Each row is a point on a tangle of strands that fork, close into loops and nearly touch. The rows are in no order.
Points whose rows are less than 58.1 apart are linked; no others are. Some points are linked to none.
Dopa: [8, -31, 5, 9, 7, 13, 11, -21, -1, -26, 11, 1, -8, 7, 2, 28, 4, -28, 18, 24]
Negul: [13, 33, -16, 18, 16, -23, 37, -12, 34, -19, 11, 3, -13, -27, 5, 34, 20, -37, -15, -12]
libi: [-24, 0, 4, 8, -31, 0, 19, 3, 1, 25, -18, -23, -7, 14, -12, 26, 11, 8, 7, -13]
sira: [-11, 17, -6, -6, -6, -19, -12, 19, 19, 20, -20, -16, -9, -12, -9, 4, 3, 25, -9, -14]
boku: [-10, -11, -14, 3, -2, -12, 20, 9, 13, -25, -5, -15, -9, 22, -3, 43, 23, -16, 16, 3]
luzuv: [11, 14, -13, -19, 1, 5, -12, -8, 0, -11, -1, 18, 16, -9, 37, -54, 14, 11, -23, -6]
larok: [9, 10, 12, 18, 2, 9, 29, -26, -3, -38, 12, 23, -3, 11, 13, 22, -23, -3, 0, 10]
Ruv: [8, 2, 1, -10, -6, 29, -2, 33, -1, 5, -3, 0, 22, 5, -40, -56, 13, 13, -5, -15]
kaguz: [8, 13, -6, -8, 13, -3, -19, -28, -2, -3, -9, 20, -6, -16, 38, -29, 6, 8, -28, 3]
fubel: [-13, -22, 19, -4, -36, 31, 7, -14, -26, -2, 6, 2, -6, 21, 3, 0, 7, 5, 11, 13]
tilo: [24, -22, 12, -14, 22, -3, 12, 6, -10, 20, -18, -19, 2, -5, 1, 10, 7, 0, 4, -8]
zuvol: [13, 1, 28, -8, -12, 28, 26, -21, -31, -15, 17, 16, -1, 16, 19, 0, -22, 17, 5, 9]
zuzat: [14, 19, 5, -27, 3, 2, 27, 6, -10, 1, -8, -1, 5, 10, 27, -14, 14, 19, -17, -26]
Gosot: [-21, 8, 17, 32, -25, 4, 2, 19, 11, -1, 12, -10, 9, -11, -22, 27, -27, -1, 18, 6]
zedit: [4, 5, 2, -2, 3, -7, -14, -17, 2, 24, -17, -2, -4, -12, 19, -13, -3, 8, -17, -8]
Koso: [16, 18, 8, -5, 10, -3, -22, 17, -2, 18, -9, 7, 7, -14, -12, -34, -22, 25, -13, -11]
Doz: [-13, -7, -22, 21, 12, -26, -43, -5, 5, 17, -2, 3, 4, -14, -1, -13, -23, -11, 7, 5]
Pov: [0, -9, 9, 8, 6, 11, -30, 11, -24, 14, 0, 9, 9, 2, -46, -54, -16, 10, 3, 1]
Gutef: [-10, 29, -3, 10, -7, -19, 1, 10, 22, 7, -5, -14, -2, -15, 5, 25, -16, 19, -5, -10]
Magap: [0, 6, 20, -14, -18, 22, 20, 27, -11, 4, 3, -10, -1, 16, -39, -13, 3, 33, 3, -8]
vozi: [-25, -20, -10, 1, -20, 11, -19, -9, -7, 7, -11, -3, -3, 38, 4, 7, 26, -14, 11, 7]
Rom: [-18, -12, 14, 19, -23, 9, 22, -6, 1, 22, 2, -24, -1, -5, -15, 39, 4, -14, 16, 0]
tam: [-12, 0, -29, -11, 6, -23, -40, 19, 7, -11, -9, 4, -2, 16, 8, -21, 9, 4, 1, 6]
Muve: [-11, 12, -24, 5, 12, -24, -19, 7, 29, -28, -10, 4, -10, -1, 15, 19, 3, -1, -7, 10]
fudu: [5, 12, 12, 8, 10, 12, -21, 9, -11, 31, -9, 5, 9, -11, -36, -54, -16, 18, -18, -12]
zelo: [-1, -36, 10, 3, -8, 16, 7, 0, 0, -18, 23, -14, -6, -7, -12, 26, -5, -21, 29, 30]
tele: [22, 22, 19, -12, 10, 6, 3, 5, -13, 18, 1, 8, 6, -11, 8, -19, -38, 27, -13, -10]
suz: [19, 16, 12, -8, 5, 11, 25, -16, -16, -24, 9, 22, 0, 19, 28, -1, -21, 14, -12, -1]
kib: [-8, 10, -24, -17, 13, -21, -6, -1, 21, -31, -17, 12, -15, 7, 25, 6, 30, 11, -20, -1]
zer: [7, 0, 0, 25, 3, 2, 20, -34, 20, -38, 5, 38, 0, 1, -4, 27, 3, -43, -5, 11]
Dal: [3, 3, -8, 1, 8, -17, 43, -11, 7, -13, -7, -7, -9, 15, 8, 36, 17, -3, -6, -12]
naso: [24, -9, 14, -20, 4, 18, 9, -1, -19, 32, -15, -2, 14, -4, 12, -40, 21, -2, -15, -19]
lisuv: [-33, -9, 4, 13, -18, 8, -26, 23, -2, 21, -7, -10, 2, 14, -46, 4, 0, 9, 13, 5]
Domi: [-5, 13, 26, 38, -17, 10, 8, 10, 6, 14, 25, -16, 15, -35, -20, 21, -25, -20, 19, 1]
vivis: [-26, 3, -11, 10, -13, -12, -31, 18, 11, 23, -15, -9, 0, 8, -18, 3, -2, 5, 4, -6]
defa: [-11, -20, -29, -9, 9, -13, -41, 19, 5, 0, -4, -2, 3, 30, -6, 6, 12, -15, 20, 11]
lipal: [13, -9, 0, -1, 17, -8, 0, -15, 3, 27, -24, -13, -1, -12, 16, 11, 7, -13, -8, -6]
rok: [9, -11, -9, -15, 4, 3, -21, 4, -5, 31, -20, -5, 15, -7, 8, -51, 26, -6, -10, -19]
mizi: [23, 29, 5, -9, 19, -9, 4, 8, 4, -10, 6, 6, 3, -10, 18, 3, -34, 23, -8, -3]
siged: [19, -10, -1, -18, 12, 2, -11, 10, -12, -14, -11, 6, 7, 15, 18, -28, 11, 2, -2, 3]
kase: [12, -19, 28, -22, -12, 23, 35, -6, -23, -19, 27, -7, -12, 8, -2, 7, -14, 20, 14, 6]
Zasif: [-24, 15, -7, 38, -7, -10, -19, -14, 22, -30, 6, 15, 6, -7, 22, 16, -22, -14, -3, 15]
gem: [-31, -7, -20, 2, -27, 4, -40, -2, -2, 14, -9, 4, 5, 31, 7, -22, 19, -6, 3, 2]
Dugam: [3, 12, 8, 31, -4, 7, 49, -35, 10, -35, 21, 32, -2, 4, 0, 35, -7, -26, -2, 2]
vugep: [16, -5, -1, 24, 16, -5, -1, -8, 9, 29, -9, -18, 5, -30, 5, 20, -4, -38, 4, 1]
nevun: [15, 22, 8, -21, -1, 14, 47, -17, -22, -4, 7, 16, -3, 22, 33, -9, 2, 14, -20, -19]
Gizit: [-3, 5, -22, 8, 18, -31, -44, -4, 8, -5, -4, 8, -1, -23, 20, -13, -23, 5, -6, 13]
nogu: [-19, 20, 6, 21, -23, -5, -6, 14, 10, -11, -1, -3, 6, 5, -3, 13, -26, 23, 7, 4]
fizad: [7, 24, -11, -7, 26, -19, 25, -25, 21, -29, 0, 25, -13, -12, 24, 22, -2, 10, -29, -5]
kenag: [1, 32, -17, -25, 25, -28, 27, -6, 16, -24, 1, 12, -16, -18, 25, 21, 16, 31, -30, -14]
pag: [6, 27, -5, 29, 3, -14, 19, -2, 23, -5, 8, -10, -9, -26, 4, 30, 21, -55, -2, -5]
zim: [-20, -25, -25, -12, -6, -3, -47, 10, -13, 12, 4, 3, 8, 35, -16, -29, 16, -13, 19, 7]
zedu: [5, 21, -7, 15, 14, -12, 10, -32, 29, -36, 2, 32, -6, -14, 13, 24, -7, -13, -18, 2]
dumu: [-14, -16, 28, 3, -31, 23, -1, 3, -19, -8, 15, 2, 1, 11, -19, -4, -20, 21, 16, 17]
fafud: [-3, -33, 17, -5, -9, 20, 20, -30, -22, -11, 2, 2, -13, 17, 10, 14, 13, -7, 9, 16]
belu: [-14, -31, 5, 3, -1, 8, -32, 6, -25, 14, 9, 5, 5, 6, -44, -26, -14, 0, 19, 16]
nidez: [6, -39, -11, 12, 19, 5, -20, -21, -10, -2, 5, 3, 4, 5, 6, 14, 0, -41, 19, 25]
mar: [14, 3, -7, -15, -11, 16, -8, 13, -6, -8, 1, 10, 24, 10, 13, -59, 7, 5, -1, -2]
gif: [-4, -6, 22, -3, -17, 16, 6, 25, -5, -9, 12, -8, -4, 9, -38, 7, -15, 27, 17, 10]
raf: [-5, 21, -17, -32, 14, -20, 18, -5, 13, -9, -11, 6, -13, -11, 28, 3, 41, 24, -34, -19]
vumu: [13, -18, 11, -10, 7, 6, -6, 14, -15, 11, -11, -11, 2, 7, -12, -11, 0, 9, 7, -2]
Fozib: [16, -7, 22, -11, -4, 13, 52, 3, -20, 4, 34, -14, -6, -4, -14, 26, -30, 20, 17, 0]
viban: [-8, -55, -2, -14, 9, 10, -30, 6, -12, 13, 16, -12, -4, 0, -43, -3, -2, -14, 27, 22]
fuve: [-9, -6, -19, -11, 13, -17, -42, 11, 0, 35, -18, -3, 3, -8, -15, -40, 7, 0, -9, -9]
Refo: [-13, 1, -36, -20, 9, -25, -46, 6, 4, 8, -10, 7, -2, -12, 17, -43, 20, 6, -12, -1]
Lete: [-3, -22, -14, 4, 18, -16, -40, 0, -9, 29, -14, -2, 4, -1, -13, -24, -9, -14, 8, 3]
nasu: [1, 3, -12, 14, 4, -14, -1, 11, 23, -16, -3, -13, -3, 1, 4, 32, 2, -22, 11, 7]
tivum: [-3, 10, 21, 30, -16, 7, 30, -11, 1, 13, 16, -15, 5, -20, 1, 34, -12, -25, 13, -2]
vud: [-13, -3, 17, -5, -29, 21, 21, 13, -12, 25, -12, -20, -8, 14, -37, 3, 17, 23, 6, -12]
Gop: [7, 42, -3, -22, 7, -9, 7, 11, 6, -15, 7, 13, -5, -9, 33, -10, -11, 38, -25, -8]
Lev: [9, -3, 6, 1, 2, -5, 54, -2, -9, -4, 18, -20, -5, 5, -6, 38, -3, 7, 11, -4]
rud: [7, 14, 0, 37, 2, -7, -6, -1, 13, 10, 12, -14, 3, -32, 3, 19, 4, -55, 8, 3]
dogim: [25, 8, 3, -34, 7, 15, 18, 4, -4, 14, -7, 2, 19, -11, 30, -40, 28, 3, -24, -32]
fodek: [-2, -42, 0, -12, 1, 9, -11, 22, 3, 0, 14, -25, -7, 3, -33, 20, 6, -11, 31, 23]

A tip is a point with one link. Name the tips that can be reached along the links from each point below, in the order of the rows.
fuve: vozi, Gizit
Pov: lisuv, nidez, Gop
mar: Negul

A fork is a point with three links, a tip a point with one. Leave the first point through the second and follow the links. Name the first fork or tip that comes.
Domi; tivum: Dopa
Magap; vud: lisuv
fodek; viban: Gop
kenag; raf: suz

How many points has the smallest loop of links through each point below? Write none if it is on no loop.
vumu: 8
Dugam: 17
Gosot: none
zuzat: none
